Each row is a point on a landscape with many valleys, with its height.
A ball rolls from a point to the lowest of its 2 nearest points, and stops where none of them is lower. Distance is the straight distance between rows; heights are no part of it.
gof: [-14.3   8.1 -38.3  10.9   4.6  17.9  12.7 -32.9 -10.9  -8.6  -5.7 -14.1
  -8.1   4.7 -18.7 -18.8 -12.9   5.8  -4.9  22.9  18.3 -12.9   0.7  -3.8
  -8.8 -26.4   6.1]  (h 2.80)
mor: [ -7.4  -8.9   7.5  10.8 -21.3  23.7   5.2 -24.8  -8.8 -11.8 -14.3  -4.4
 -31.3  -6.6 -21.0  18.4  -8.0   8.4  26.2 -11.0  13.5 -21.6 -18.7 -25.0
  12.5 -30.8   9.2]  (h 3.16)
vobe: [  5.2  -0.7  13.3  18.6  26.5  10.0  -2.1  30.2   1.2  -5.1  24.5  -0.5
  -5.6 -20.4  -2.1  14.8  50.8  19.3 -28.6   7.2 -34.7 -19.6 -14.4 -17.2
  -1.8  33.1  -2.7]  (h 4.48)
rade: [  6.4   3.4  27.0  19.7   4.3 -19.7  13.8  22.2  20.8  -6.3  16.2  27.4
  -3.8 -20.5  -8.8  27.1  28.2  10.4  -6.5   1.2  10.3  -7.7  -6.9  -6.5
 -15.5  29.3   2.6]  (h 4.06)
linaf: [ -6.0 -11.1   2.4 -11.5  10.9 -25.5   9.6  11.7  27.7   0.7   4.2   4.3
  10.3  23.0  19.1  -7.8   2.8   3.3  -8.1 -15.6   8.5  -8.1  -6.2  29.5
 -15.4  38.8 -19.0]  (h 4.82)
tovav: [  2.6  31.0  25.4 -15.2 -28.1  -0.1 -21.1   8.4 -15.3  42.9 -11.5  33.4
  13.9 -24.5 -26.1  -3.7 -26.3 -22.8  12.2  -2.5   6.8   9.8  19.5  17.4
 -14.0 -13.5   2.9]  (h 2.85)
tezuz: [-43.6  10.3 -13.0   1.5  -3.6   2.9  41.1   2.9  10.1  -1.3   7.8   8.3
  15.3   5.6 -27.3 -18.1 -17.5  -4.2 -21.0  -9.3  23.5 -33.9  14.3   1.5
  -1.6   3.0 -34.3]  (h 4.47)
lekuv: [ -5.5 -48.7  24.7 -24.0 -19.3 -11.5   3.3   8.8 -26.5  -0.3  14.3   6.1
 -10.6  16.1  18.1  -1.6   7.0  -8.5  38.5 -24.9 -24.2  15.3 -44.3  -1.8
  21.9  -1.4  -2.5]  (h 6.41)
rir: [ 23.6  16.9   8.7  16.6   2.5  -7.1 -10.7   7.0   7.5  -5.3 -10.5  16.4
  -0.9 -20.2  18.7  20.0  -6.9  16.1 -27.8  -4.4   1.7  13.4   9.1   1.2
 -15.8 -15.0   4.2]  (h 1.51)
ledo: [  0.6   5.8  19.8 -15.0 -28.7   4.4  -0.4 -14.0   2.2   5.6 -26.6   5.3
  -7.3   8.2  -8.3   3.5 -26.5 -12.5  11.1 -26.9   5.8 -24.7  -7.6   6.1
  -7.1 -20.4  -7.7]  (h 1.90)
bapop: [ 31.8  -5.4  -0.3   6.4 -21.6 -14.0  -4.8  -9.2  -4.2  -7.5   5.3  17.0
  18.9  -4.1  10.6  19.2 -34.7  -4.7   0.2  -8.4  12.1  23.0  -0.8  12.1
 -29.0 -46.2  13.4]  (h 3.98)
buf: [-14.2  27.9  17.0  24.7 -18.6  10.2  10.6   3.5  -6.3  -8.4 -10.8  16.0
   0.7 -32.6 -14.5  15.1 -24.6  -7.2   3.5  -3.2   4.5   5.5  16.9 -22.8
   3.9 -25.0  -2.1]  (h 2.24)
Bul: [-45.5  14.4   0.9  -6.8   4.9   8.0  15.0  -3.7  15.0  13.8 -25.5   8.4
 -11.1   9.3  -3.9 -16.3  -9.8  10.8 -20.4   8.5  35.9 -20.6  31.6  12.0
  26.9  29.4 -14.0]  (h 5.06)
pogu: [ 29.9   4.0 -18.0  27.3  37.3  26.9 -19.5  -3.7  -5.3  -4.7   9.6 -20.9
  -4.6   9.4   8.9   9.6  26.6  25.3 -50.7  18.8 -26.1 -16.2   6.6 -27.7
  -8.7  11.0   1.0]  (h 3.62)
Zaze: [ -8.3  -9.3 -23.9 -12.7  -9.2 -11.8  12.6  -5.9   6.5 -22.0  -9.5 -24.3
  17.7  27.6  34.5 -18.5 -30.2  -2.1 -27.0 -19.8 -11.6  11.3 -17.0  11.6
  -4.0  -6.8 -17.5]  (h 3.56)
gopo: [-20.7 -10.6 -14.1 -14.3 -10.1  17.8   2.9 -11.6 -16.3  -1.1   7.4 -11.0
  -7.7   6.9 -13.2 -25.7  16.1 -11.9  40.9   9.8   1.6   7.7 -17.3 -22.8
  22.2  -4.9  16.4]  (h 4.25)
Lida: [ 24.0 -43.6  13.0 -23.7   7.1 -11.9 -21.1  -5.9  -6.6  10.5  11.8  -6.2
 -11.8   5.3  -5.3  10.2  11.9   7.9  27.1 -30.9 -10.8 -19.8 -41.3  15.6
 -19.5   1.2   7.4]  (h 5.04)
talir: [  8.3   1.4 -26.8  -8.3  -2.7   0.7 -15.3 -18.2  -3.0  -6.6 -16.0 -11.1
 -19.8   7.1  11.6 -10.1  19.9   9.0  43.1  33.0  18.4  18.5   7.0   2.2
  25.5  10.1  30.4]  (h 6.13)
danuv: [-14.4  10.5 -30.1  39.6  41.2   4.3  15.0  -7.9  -2.6  24.3  13.6  11.6
  21.0  -1.0 -14.2 -10.2   4.6   8.9 -59.0  45.7  25.1   3.8  37.7  -6.1
   2.9   8.0 -10.4]  (h 0.72)
Pegun: [-63.5   2.5 -16.5 -15.6  -7.4  19.1  33.7   5.3  12.1 -10.9  -0.7 -19.2
 -13.2  25.4 -16.3 -28.1   6.8 -19.5  12.5   7.1  10.2 -24.0   8.4   4.6
  24.6  22.3 -12.2]  (h 4.67)
mozun: [ 37.5 -22.0   1.7   4.7 -16.4 -23.0  -1.7   7.1   3.3 -36.8  18.8  16.2
  11.6  -0.9  29.7  30.0  -4.5  18.8   3.7 -12.2   2.1  23.8  -5.9   2.8
 -13.5 -34.3   4.2]  (h 4.31)
rutez: [ -6.7 -29.4  13.5  15.3 -18.6   4.1   7.7  -3.2  14.1 -24.2  -1.7 -14.4
 -22.2  10.9  26.3   9.9   3.6   8.2 -19.6 -28.5 -32.6 -21.4 -39.1   3.1
  13.0   2.4  -0.7]  (h 3.97)
vefo: [-18.9  21.5  25.3 -13.8 -19.3  20.0  21.9  -0.1  11.0  -7.0 -31.6   4.3
  -1.4  -4.4  -9.4   5.0 -35.6  -9.5 -12.4 -43.7  -0.5 -37.7   5.1   7.9
  -0.1 -20.3 -27.9]  (h 2.57)
tagos: [ 23.0 -45.7  11.9 -10.0   6.7   2.3 -26.5  -6.0  -2.9   4.0  -3.4 -25.3
 -31.1   0.5  19.4  17.6  16.4  26.0   8.6 -19.7 -31.9 -11.7 -38.0  11.6
   0.9   5.1   8.9]  (h 4.87)
Vifus: [ 24.5  -6.8  -8.1  22.8   6.5  17.0  -3.4 -35.2 -27.7 -11.1  -0.7 -17.3
  -7.1 -12.6   2.1  15.0 -22.2  16.7  -0.6   4.9   0.2  -0.2 -13.8 -26.4
  -5.3 -53.5  19.0]  (h 3.90)
dozek: [ 26.3  19.0   2.3  41.9   8.1  -0.4 -13.6 -11.2   3.2  -4.0 -10.3   0.7
 -11.3 -26.3  -1.7  38.1 -21.4  16.3 -29.2  18.8   4.9   9.0  15.7  -0.3
  -5.8 -27.4  10.8]  (h 2.39)
koz: [ 14.1   6.6  26.4 -30.9 -34.6  -8.7  -6.4 -13.8  -2.3  15.1 -27.1  10.9
   1.3  10.1   6.4   1.1 -30.3  -9.8  36.6 -18.7   7.2   2.1  -3.8  23.8
 -10.0  -3.2   3.1]  (h 2.35)
Gati: [ 15.1 -29.3  14.5  -5.2  -4.0 -25.2   3.8  23.8  27.3 -25.7  16.8  10.4
   9.1  13.7  26.7  10.6  21.8   6.3  -6.5 -27.6  -9.9 -13.9 -30.5  16.2
 -15.2  30.2 -10.0]  (h 4.93)
loti: [-20.6  -7.2 -14.1  -9.8   3.4   9.6   3.4  -6.3   7.4  -1.7  -1.4 -21.9
   2.1   8.4  -0.7 -17.5 -13.3   2.9 -15.3 -15.4  -0.3 -18.1 -13.6   3.3
 -10.9  -3.1 -10.6]  (h 3.95)
Nolif: [ -8.9   7.0   3.9  16.9  13.7  30.6  -2.7   1.8  14.7   6.0  -5.4 -17.9
 -12.9  -3.8   6.1  -4.2  23.8  24.7 -19.0  12.3  -5.1 -20.6   2.1 -18.1
  18.6  37.5  -0.6]  (h 4.85)
voba: [ -4.2  20.4  -3.9  22.3 -28.4  12.2  -4.3 -18.3 -19.1   6.1  -1.8  11.1
   9.5 -22.4 -26.7   9.4 -37.1 -24.5   9.4  16.9  15.5  23.0  11.8  -7.6
  -7.1 -44.2  23.7]  (h 0.61)
zibod: [-27.3 -12.8   5.8   4.2  32.7  21.2  -5.2  26.6   6.9  19.5  16.5 -26.2
   5.9   0.6 -13.7 -11.8  23.4  13.3 -54.3 -13.9 -21.4 -30.6  -6.4   4.8
   8.9  41.5 -20.1]  (h 3.78)
karo: [-21.7  -3.8   4.2  37.1 -16.9  12.3  28.2  -5.6  14.4 -34.0   0.9   0.2
 -10.5   4.1  16.5  10.0   1.6  20.3 -27.0 -15.1 -13.3 -27.4 -21.4 -16.9
   6.0   6.3  -6.4]  (h 3.99)
Vizon: [-14.9 -23.4  17.3   5.9 -24.3   7.3  27.1  13.3  15.2 -24.4 -10.7 -11.7
 -10.7  25.5  13.2   2.9  -8.3 -15.3 -32.0 -49.1 -38.0 -20.4 -27.4  13.7
  15.3   6.7 -25.3]  (h 3.67)
rus: [-15.8 -29.5  28.3 -20.8 -13.1 -20.3  26.6  34.8   9.0  -0.6  15.8   8.9
   1.9  14.2  -0.4  -5.3   4.7 -37.6   3.8 -48.5 -39.6  -8.0 -29.2  13.0
  -6.3  23.2 -25.2]  (h 4.32)
Nuzu: [ 10.2 -14.2 -26.4  19.9  18.3  20.1  -5.8 -31.0 -12.4  -0.4   2.9 -24.4
 -11.5  -2.4 -24.9   0.0  11.2   9.4  -4.8  16.3   4.3 -12.0 -15.7 -24.2
  -7.1 -32.5  12.6]  (h 3.18)
nim: [ -8.1   9.7   1.1   3.0 -16.8 -23.2  11.7  -0.4  15.2 -21.6 -10.2  21.9
   5.7   4.4  28.0   0.6  -7.4   1.7  13.8  12.3  17.7  26.1  16.6  -1.7
   4.1   3.0   1.8]  (h 5.16)
tirel: [-18.8  14.3 -29.0  -1.8  45.9  19.5  -9.4 -15.2  -9.6  31.0  -1.4 -11.6
   9.1   0.1 -25.4 -25.1   2.4   8.3 -50.2  35.0  23.4 -11.0  33.8  -4.5
   6.8   1.8  -4.0]  (h 2.15)
lik: [-32.4 -18.3  12.0  13.9   6.7   5.3  16.0  43.1  18.4  12.4  22.1 -14.2
   5.0  13.1   0.9 -16.0  23.2  -3.0 -46.3 -27.4 -30.2 -24.1 -18.3   8.4
   5.7  43.3 -19.1]  (h 4.00)
Furub: [ 22.4 -18.1   1.4  -7.2  -0.7   6.9 -12.8 -10.8 -22.2 -11.7  -1.9 -17.4
  -5.0  -4.2  22.6   0.5  -9.2  16.4   4.5 -14.6 -13.4  12.8 -21.4 -19.1
   7.1 -25.0  13.1]  (h 4.42)
Mupi: [ 19.2 -10.1  10.8 -40.8 -13.8 -20.4  -4.3   3.7   7.1  -1.7 -20.9  -0.3
  11.7  16.4  24.0  -1.4 -20.2  -4.1   2.1 -38.7  -1.8   6.1  -8.0  26.3
 -11.9  -2.2 -13.0]  (h 2.71)
tun: [ 46.5  -9.7 -18.4  17.6  30.9  -5.0 -24.3   7.3 -13.1  -7.5  39.4  -1.4
  15.3 -12.4 -14.3  13.5  35.7  -3.1  17.0  39.4 -15.9  27.0  16.1 -14.9
  -8.1  -2.4  16.8]  (h 5.28)
tisus: [-31.0  13.9 -13.7  -4.4  36.1  20.9  -6.2 -11.0 -10.2  30.0 -17.4  -9.1
   7.1   2.9  -1.0 -24.0 -20.6  17.4 -59.5  12.6  17.7 -21.8  26.5   2.8
  25.9   1.5 -21.4]  (h 2.92)
Zalos: [  2.0  10.0  -4.0  15.9 -10.0  23.0   3.3 -29.8   3.9  10.7 -12.7   4.3
 -26.1  -7.2 -33.2  16.1   1.6  -3.4  30.2  13.6  31.1 -15.8   3.8  -0.6
   7.6 -14.5  19.3]  (h 2.60)
Nal: [  9.5   2.3  43.5 -22.6 -15.5 -10.2  -3.3  12.6  -4.3  18.2  -4.2  33.1
  -0.5 -17.5 -23.4  19.3  -2.9 -13.3  28.1 -32.3  -7.3 -14.7  -9.0   3.7
 -19.4   0.9  -2.8]  (h 3.55)
selak: [ 21.7   6.4  -2.5  -5.2 -10.9 -19.1  14.1  -0.2 -10.3 -15.4  -0.9  15.7
  29.5  -3.4   2.0   2.1 -32.9  -5.7 -25.5 -27.7  -0.9  15.9  -7.9   4.8
 -27.5 -37.7 -14.1]  (h 3.54)
Visoz: [ 13.3  22.5  -7.4  45.6  33.7  21.8  -2.4  -5.3   2.4  -6.5   7.3  -3.2
   2.6  -6.1   7.1   6.9  17.8  22.9 -52.7  35.9 -10.3  -0.1  21.8 -32.6
   2.4   7.0   0.1]  (h 3.03)
sur: [-23.5 -25.1  15.0 -11.7  -6.4  -6.0  15.8  38.5  15.7  12.2   8.9 -18.9
   0.1  24.1  -3.8 -20.6  15.4 -22.0  -8.5 -38.8 -28.9 -13.1 -16.0  29.2
   1.5  44.1 -24.0]  (h 4.16)
nitu: [  4.6 -19.2  26.0  -8.2 -24.2 -15.9  10.7   1.1 -19.4 -13.0  12.2  23.3
  -3.8   4.9  15.7   7.3   4.2  -4.8  51.7 -11.3  -2.8  33.3 -18.9 -16.4
  19.1  -8.5   7.6]  (h 6.33)
Tenom: [  1.1  -8.5  20.7  -3.3  -1.1 -12.2  16.9   9.7   8.1   1.4   8.8  17.2
  -2.9  -7.2 -18.4  16.5  12.2  -2.9  10.4 -22.4   4.8 -14.3 -22.4  -2.0
 -24.9   5.6  -6.4]  (h 3.83)
vami: [  7.6  -9.9   3.7 -21.7  -6.2  -1.1 -22.8  12.2 -18.9 -14.2  -2.2 -12.7
   4.9 -16.4  37.8  -2.9  -0.4   3.2   3.0 -18.1 -44.6  23.9 -17.5 -13.9
  20.6 -12.4   2.6]  (h 4.69)
vavos: [-26.9   2.8  23.8 -25.1 -15.4 -13.8  23.4  19.1   1.7   2.1   0.6   9.1
  21.7  16.0 -11.7 -13.2 -10.7 -34.2  -9.6 -45.8 -11.3 -12.1  -6.1   9.6
 -13.3   4.1 -32.0]  (h 4.50)
kora: [-21.1   7.0 -13.9   1.3  11.5  -8.6  19.7  -3.2   9.5  -2.6  -1.3  10.8
  12.8   1.8  -2.7 -17.8 -12.5   5.0 -35.1  -4.5  15.5  -7.7   8.5   6.5
  -9.8   2.9 -14.9]  (h 4.22)
Teto: [  8.1  16.0   4.2   2.6  -2.5   2.3 -16.1   0.2 -13.3  26.3   4.5   9.2
  13.5 -24.6 -30.1   4.9 -17.4 -14.6   1.9   4.1  13.0   9.9  22.3   2.3
 -25.3 -25.1   7.5]  (h 2.16)
Fimo: [-42.3  21.8 -25.8  -9.8   7.5  12.0  20.6 -19.1  14.8   2.2 -15.7 -12.8
 -23.9  18.6 -14.6 -29.2   7.0   4.9  -4.2  24.1  32.2 -19.9  19.7  18.2
  14.3  16.2   2.1]  (h 4.88)
lukez: [ 13.6  15.0   2.6 -39.6   2.8 -18.5 -31.5   8.0 -21.1  28.3  -1.1  14.7
  18.6  -8.4  11.3 -22.6  -9.7  -6.5  40.0  -0.5  -6.7  21.0   4.5  22.1
 -14.0  10.9   2.9]  (h 5.52)
loseb: [  3.1   4.8  12.8   9.1  26.6 -13.7  -2.7  32.2  11.5  10.0  14.8  14.3
   7.4 -15.5   0.8   2.4  24.6  13.4 -30.1   1.2  -5.7  -3.5   3.4  -8.1
  -8.9  28.4 -10.1]  (h 4.26)
vavug: [ -7.2  17.3  -7.7  30.4  13.1  -1.1  10.8   4.6  11.5   4.1   9.9  14.0
   1.6 -14.4 -13.5   1.4  16.0   1.1  -9.6  30.3  18.2  11.3  18.4 -11.9
   5.6  10.0  10.1]  (h 2.88)
zasu: [-25.9  25.9  26.7  12.2 -19.0  -4.9  32.2   8.5  14.2 -14.4 -14.7  23.6
   1.0 -18.2  -2.1   3.0  -8.5 -11.0  -1.2 -10.7   5.2   1.2  16.3 -18.7
  18.5   2.7 -15.0]  (h 2.90)
rotiv: [-13.2  -0.9   6.8 -17.7 -15.9 -31.3  16.7  19.3  14.0  -7.5   6.9  22.0
  11.5  18.1  11.3  -8.6   8.9 -15.6  42.6   1.9   6.6  16.3  -3.2   5.7
  -0.3  26.4  -4.7]  (h 5.26)
tozin: [ 34.3 -26.7   1.1  10.0  -2.9 -16.2  -4.5   5.9  20.1 -28.2  14.4   6.1
   0.7   6.9  32.9  24.5  19.7  25.9  27.8   6.5   3.5  11.5 -11.4  10.0
 -10.9  -3.2  10.7]  (h 4.51)
keb: [ 19.2  -6.5 -19.2   0.1  -5.2   7.5  -5.3 -36.6 -11.1   7.5  -7.9  -5.4
 -15.2   9.4 -17.7   3.9  -8.1   3.8  35.8  22.5  32.9   0.7  -1.8   8.8
 -13.5 -27.2  28.2]  (h 2.04)
bomor: [-21.5  20.3  17.5 -39.2  -4.5 -14.8 -15.8  19.6  -6.2  27.7  -7.2  19.1
  14.8  -8.4   3.0 -28.2  -1.2 -23.8  25.7 -12.3 -12.7   7.1   4.5  13.4
   9.3  31.8 -15.4]  (h 5.43)
Tukod: [-22.2  -4.6  -4.6  -7.3  33.1  14.7 -12.1   8.5   6.4  29.9  -4.5 -16.0
   2.4  -1.2   0.8 -19.9  -1.7  16.4 -50.3  -8.9  -3.7 -18.9  12.3   9.2
   7.9  26.5 -21.0]  (h 3.46)
numu: [ -3.1 -11.8 -27.3 -15.8 -27.9  -9.5  12.8 -34.2 -18.8  -7.4  -2.3   5.3
  -2.0  35.9  -5.3 -13.3 -26.8  -1.7  29.5  17.1  36.6   6.1 -11.3   9.9
 -13.5 -40.5  16.2]  (h 2.55)
belaz: [ 18.4  -3.0  11.8 -28.5 -24.7 -17.2  20.1  -1.1   7.1 -10.2 -15.4  23.6
  17.9  22.4  13.7   9.8 -36.1 -23.6 -16.0 -41.0   0.5   4.5 -13.2  13.2
 -21.2 -18.4 -18.0]  (h 3.05)
Dalu: [  0.8  -7.4  -4.0  23.7  19.9  25.3   0.1  10.4  14.3  -2.9  12.6 -22.6
 -10.6   6.2  -0.8  -3.0  49.1  13.9 -24.5   6.5 -31.8 -31.1 -23.9 -15.6
   5.5  44.6   8.8]  (h 4.66)
Kamuz: [ -7.8  -0.4 -37.6 -15.3  -4.2  -8.7  10.8 -26.1   9.9 -20.0 -12.7 -23.7
  -2.1  34.9  30.3 -20.2 -20.7  15.9  -7.9  10.7  14.4   7.7  -4.1  16.3
  -5.9  -5.3   2.5]  (h 3.19)
Geb: [-14.7  18.5  18.2 -27.1 -14.0 -12.4   5.8   8.9   5.3  19.9  -7.7  27.2
   4.4   4.1 -16.3 -15.1   2.7 -20.5  48.6   4.8  15.1  -0.3   7.6   7.2
   0.4  28.6  -4.7]  (h 5.34)
fim: [-50.0   0.6 -24.0  -6.6 -16.2   9.6  39.6  -9.4  -4.2 -20.9   7.5 -10.3
  -3.4  17.6 -12.3 -23.7   9.0 -20.0  33.2   8.5  14.5 -13.1  -6.0 -12.3
  22.2  -2.0   6.0]  (h 4.49)
nalo: [ 13.7  20.1  -7.6  23.2  -6.9  -0.9 -18.8 -16.3   1.2  20.7  10.1   7.2
  -2.3 -23.2 -25.3  24.9   6.3 -19.2  23.5  37.4  20.5  31.5  29.4   7.7
  -5.3  -6.2  37.5]  (h 5.86)
kon: [ 30.7   1.1  -3.5 -19.2  -9.0 -12.2 -38.8   5.5 -27.5  28.2  10.7  12.1
  16.8  -8.7  -8.0   1.0  -4.5 -12.5  43.8  13.5   0.0  19.8   3.5  19.9
 -26.2 -21.4  17.9]  (h 5.65)
tiv: [ 20.8  20.6 -13.3   6.6   2.7   3.4 -19.8 -25.1  -3.2  10.7 -19.8  -9.5
 -19.4 -10.1 -10.1   8.5   8.2  -7.4  35.3  48.4  17.2  33.5  25.7   4.0
  17.8  -5.3  36.5]  (h 6.01)
vif: [ 15.0   6.6  -3.3  11.1   8.6  -3.0 -12.1  -2.3   2.2  -4.6   0.1   0.1
  -4.1 -18.9  -7.0   8.8  13.5  10.8  13.5  15.8  -0.3  10.0  -1.5 -14.1
  -6.8  -5.9  13.1]  (h 2.33)
pag: [-10.5 -37.8  25.4 -35.4 -30.0  -8.2   1.0   7.6 -21.9   5.0   6.5  -5.0
   1.9  26.2   8.6 -16.4 -11.6 -35.5  37.7 -40.2 -39.6   9.6 -32.5  14.3
  15.0   0.9 -16.5]  (h 6.48)
lov: [ 15.1  16.5  37.4 -10.2 -20.5 -21.2  -8.8  19.9   2.9  17.9  -5.4  48.6
  11.7 -23.8  -8.6  15.3  -6.3 -18.3   5.9 -19.5   3.7  14.0  10.1  14.1
 -24.7   4.3  -8.1]  (h 3.25)
tofol: [-31.4  11.7 -19.8 -17.7   0.7  31.8  -4.1  -9.3 -19.4  12.0  -5.4 -22.4
  -6.4 -11.7 -24.2 -29.4   5.4 -16.8  16.8   5.0   4.3 -13.0  -3.7 -19.1
  22.1  -9.1   7.2]  (h 3.96)
kital: [-22.4   5.9 -29.6 -26.5 -12.7  -9.2   8.6 -13.0  -6.7 -13.0 -11.7  -6.1
   1.2  26.6   8.2 -28.2 -11.8  -2.8  23.3  15.8  25.9   7.9   0.8   6.5
  -3.9  -8.3   8.8]  (h 2.89)
kivo: [-28.0   0.0   3.6 -31.6   0.9 -15.4  10.3   7.4  12.0  21.9  -6.9   6.3
   8.4  29.8  -9.1 -21.3 -12.5 -15.5  -8.8 -22.8  13.0 -22.4   6.1  31.3
 -18.5  25.2 -29.9]  (h 4.70)
veke: [ -7.6   4.6  -1.0  32.3  -8.7  19.2  15.6 -22.8  10.7 -25.4 -15.2  -6.3
 -22.5  -3.1   8.5   7.1   2.3  18.2   5.6   5.4   7.8  -8.8 -13.3 -24.0
  16.4  -9.6   6.5]  (h 3.63)
koval: [ 27.1  10.9 -10.3  21.9  28.0   5.2 -17.9  -5.8  -4.5  16.7  16.8  -6.9
   0.4 -26.5 -41.1  10.1  32.2 -19.8   2.8  43.1   8.5  24.2  28.6  -7.3
  -4.9   3.6  18.9]  (h 5.62)
Nute: [ 37.7  -7.4 -14.6 -12.1  30.8  -1.7 -44.0  17.3 -17.9  -5.8  11.6 -23.7
   9.4 -14.5  25.2   6.1  26.0  14.1   6.2  23.9 -40.5  17.9   3.4 -15.9
  15.1   5.2   7.5]  (h 4.61)
Fopep: [ 12.2  18.6 -20.2  -2.8  -2.6 -28.3 -11.8   9.3   1.3  -1.1   4.4   9.6
  23.8 -10.4  17.7   0.3  -7.7  -0.7  12.5  17.1  15.0  41.2  27.8   5.7
  -6.5  -2.3   6.6]  (h 5.03)
forir: [ 53.1  10.6  -7.4  46.6  15.7  -9.2 -23.1  -9.1   4.3   1.4  17.1 -10.2
  -4.5 -14.5   0.2  40.9  -8.9   6.9 -23.0  40.0   1.0  27.3  31.2  -0.7
 -15.2 -22.5  15.6]  (h 3.26)
Kuzi: [ 42.2  -1.0 -30.2  -4.7  32.4  -6.7 -38.0  -0.7 -23.5   2.7  11.7 -20.2
   8.4  -7.7   7.4   0.5  21.2  -0.8  25.9  35.8  -7.2  28.7  11.9 -14.7
  -0.9 -12.6  21.4]  (h 4.96)
zalu: [ 11.5   4.3  -1.6 -17.2   1.6 -21.9 -18.4  22.2  -6.9 -16.0   5.1   3.0
  19.9 -15.2  37.7  -7.5  -0.3   0.7  -2.4  -5.2 -21.2  31.1   7.0  -5.5
   7.9  -0.3  -1.1]  (h 4.86)
Fofe: [ 21.8 -14.0   0.0 -10.3  -3.4 -11.1 -16.0  -2.6 -17.4  -4.3   8.4   5.9
  -3.2  -6.1  19.7   8.9  13.0  10.1  60.8  17.8   3.4  35.4   3.0  -5.9
  22.6  -4.3  24.3]  (h 6.24)
zolov: [ 49.0  13.3 -13.8  17.4  43.3   4.7 -39.7  13.0  -4.2   0.2   9.9 -18.0
   0.5  -5.0  18.3  10.7  27.3  20.1 -27.5  43.1 -26.8  12.1  27.5 -20.7
  -0.7  13.3   0.8]  (h 4.18)
bev: [-34.5  16.8   8.0   2.7  -1.2  25.3  10.3   8.8  25.5  -3.7 -24.7 -16.2
 -22.3   6.9   1.4  -9.5  -0.6  15.4  -9.4  -1.7   7.8 -33.7  10.5  -0.9
  38.0  32.4 -12.5]  (h 5.07)
duv: [ 40.9   2.4   3.8  43.0  29.4  -3.7 -13.5   6.8   2.5  -1.6  29.3   5.5
   0.4 -22.1 -14.3  34.5  19.8   5.2 -29.0  29.7  -5.9  13.2  15.0 -11.2
 -28.5 -15.4  13.6]  (h 3.93)
rasu: [ -3.8  17.3  -3.1  55.5  30.7  11.0   8.4  -7.1   7.5  13.4   4.9  15.9
   2.8 -18.1 -13.3  14.7  -0.8  14.6 -51.8  36.5  19.4   4.8  43.6  -8.7
   9.1   9.9   2.4]  (h 2.05)
foto: [-14.6  26.6 -30.3 -11.6  12.9  38.1  -9.8 -23.2 -20.5  16.7 -12.3 -26.3
  -8.5 -12.9 -30.1 -14.2  -7.4  -2.0  -0.9  22.4  12.8 -11.1  14.7 -13.4
  11.1 -29.4  10.3]  (h 3.47)
gov: [-33.5 -15.9  22.0  -4.2 -30.3  22.1  29.4   7.4   5.8 -23.9 -13.9 -11.9
  -6.2  17.6  -9.0   2.5 -28.4 -21.0  -7.4 -51.5 -14.5 -33.6  -6.5   7.3
  16.6  -5.7 -32.2]  (h 3.23)
duf: [ 19.0 -29.1   7.6 -13.2  -4.7 -16.2  -6.1   2.2   9.9 -15.0  -0.5 -12.4
 -14.8  19.0  41.1  14.2  11.7  21.6  29.2 -16.4  -9.9   4.5 -24.7   9.2
  13.9  17.1   9.0]  (h 4.68)

Where does a ball stop that starts at each point below?
tezuz | keb
tagos | ledo
vavos | danuv
koval | danuv
lukez | gof
Dalu | voba
pag | danuv
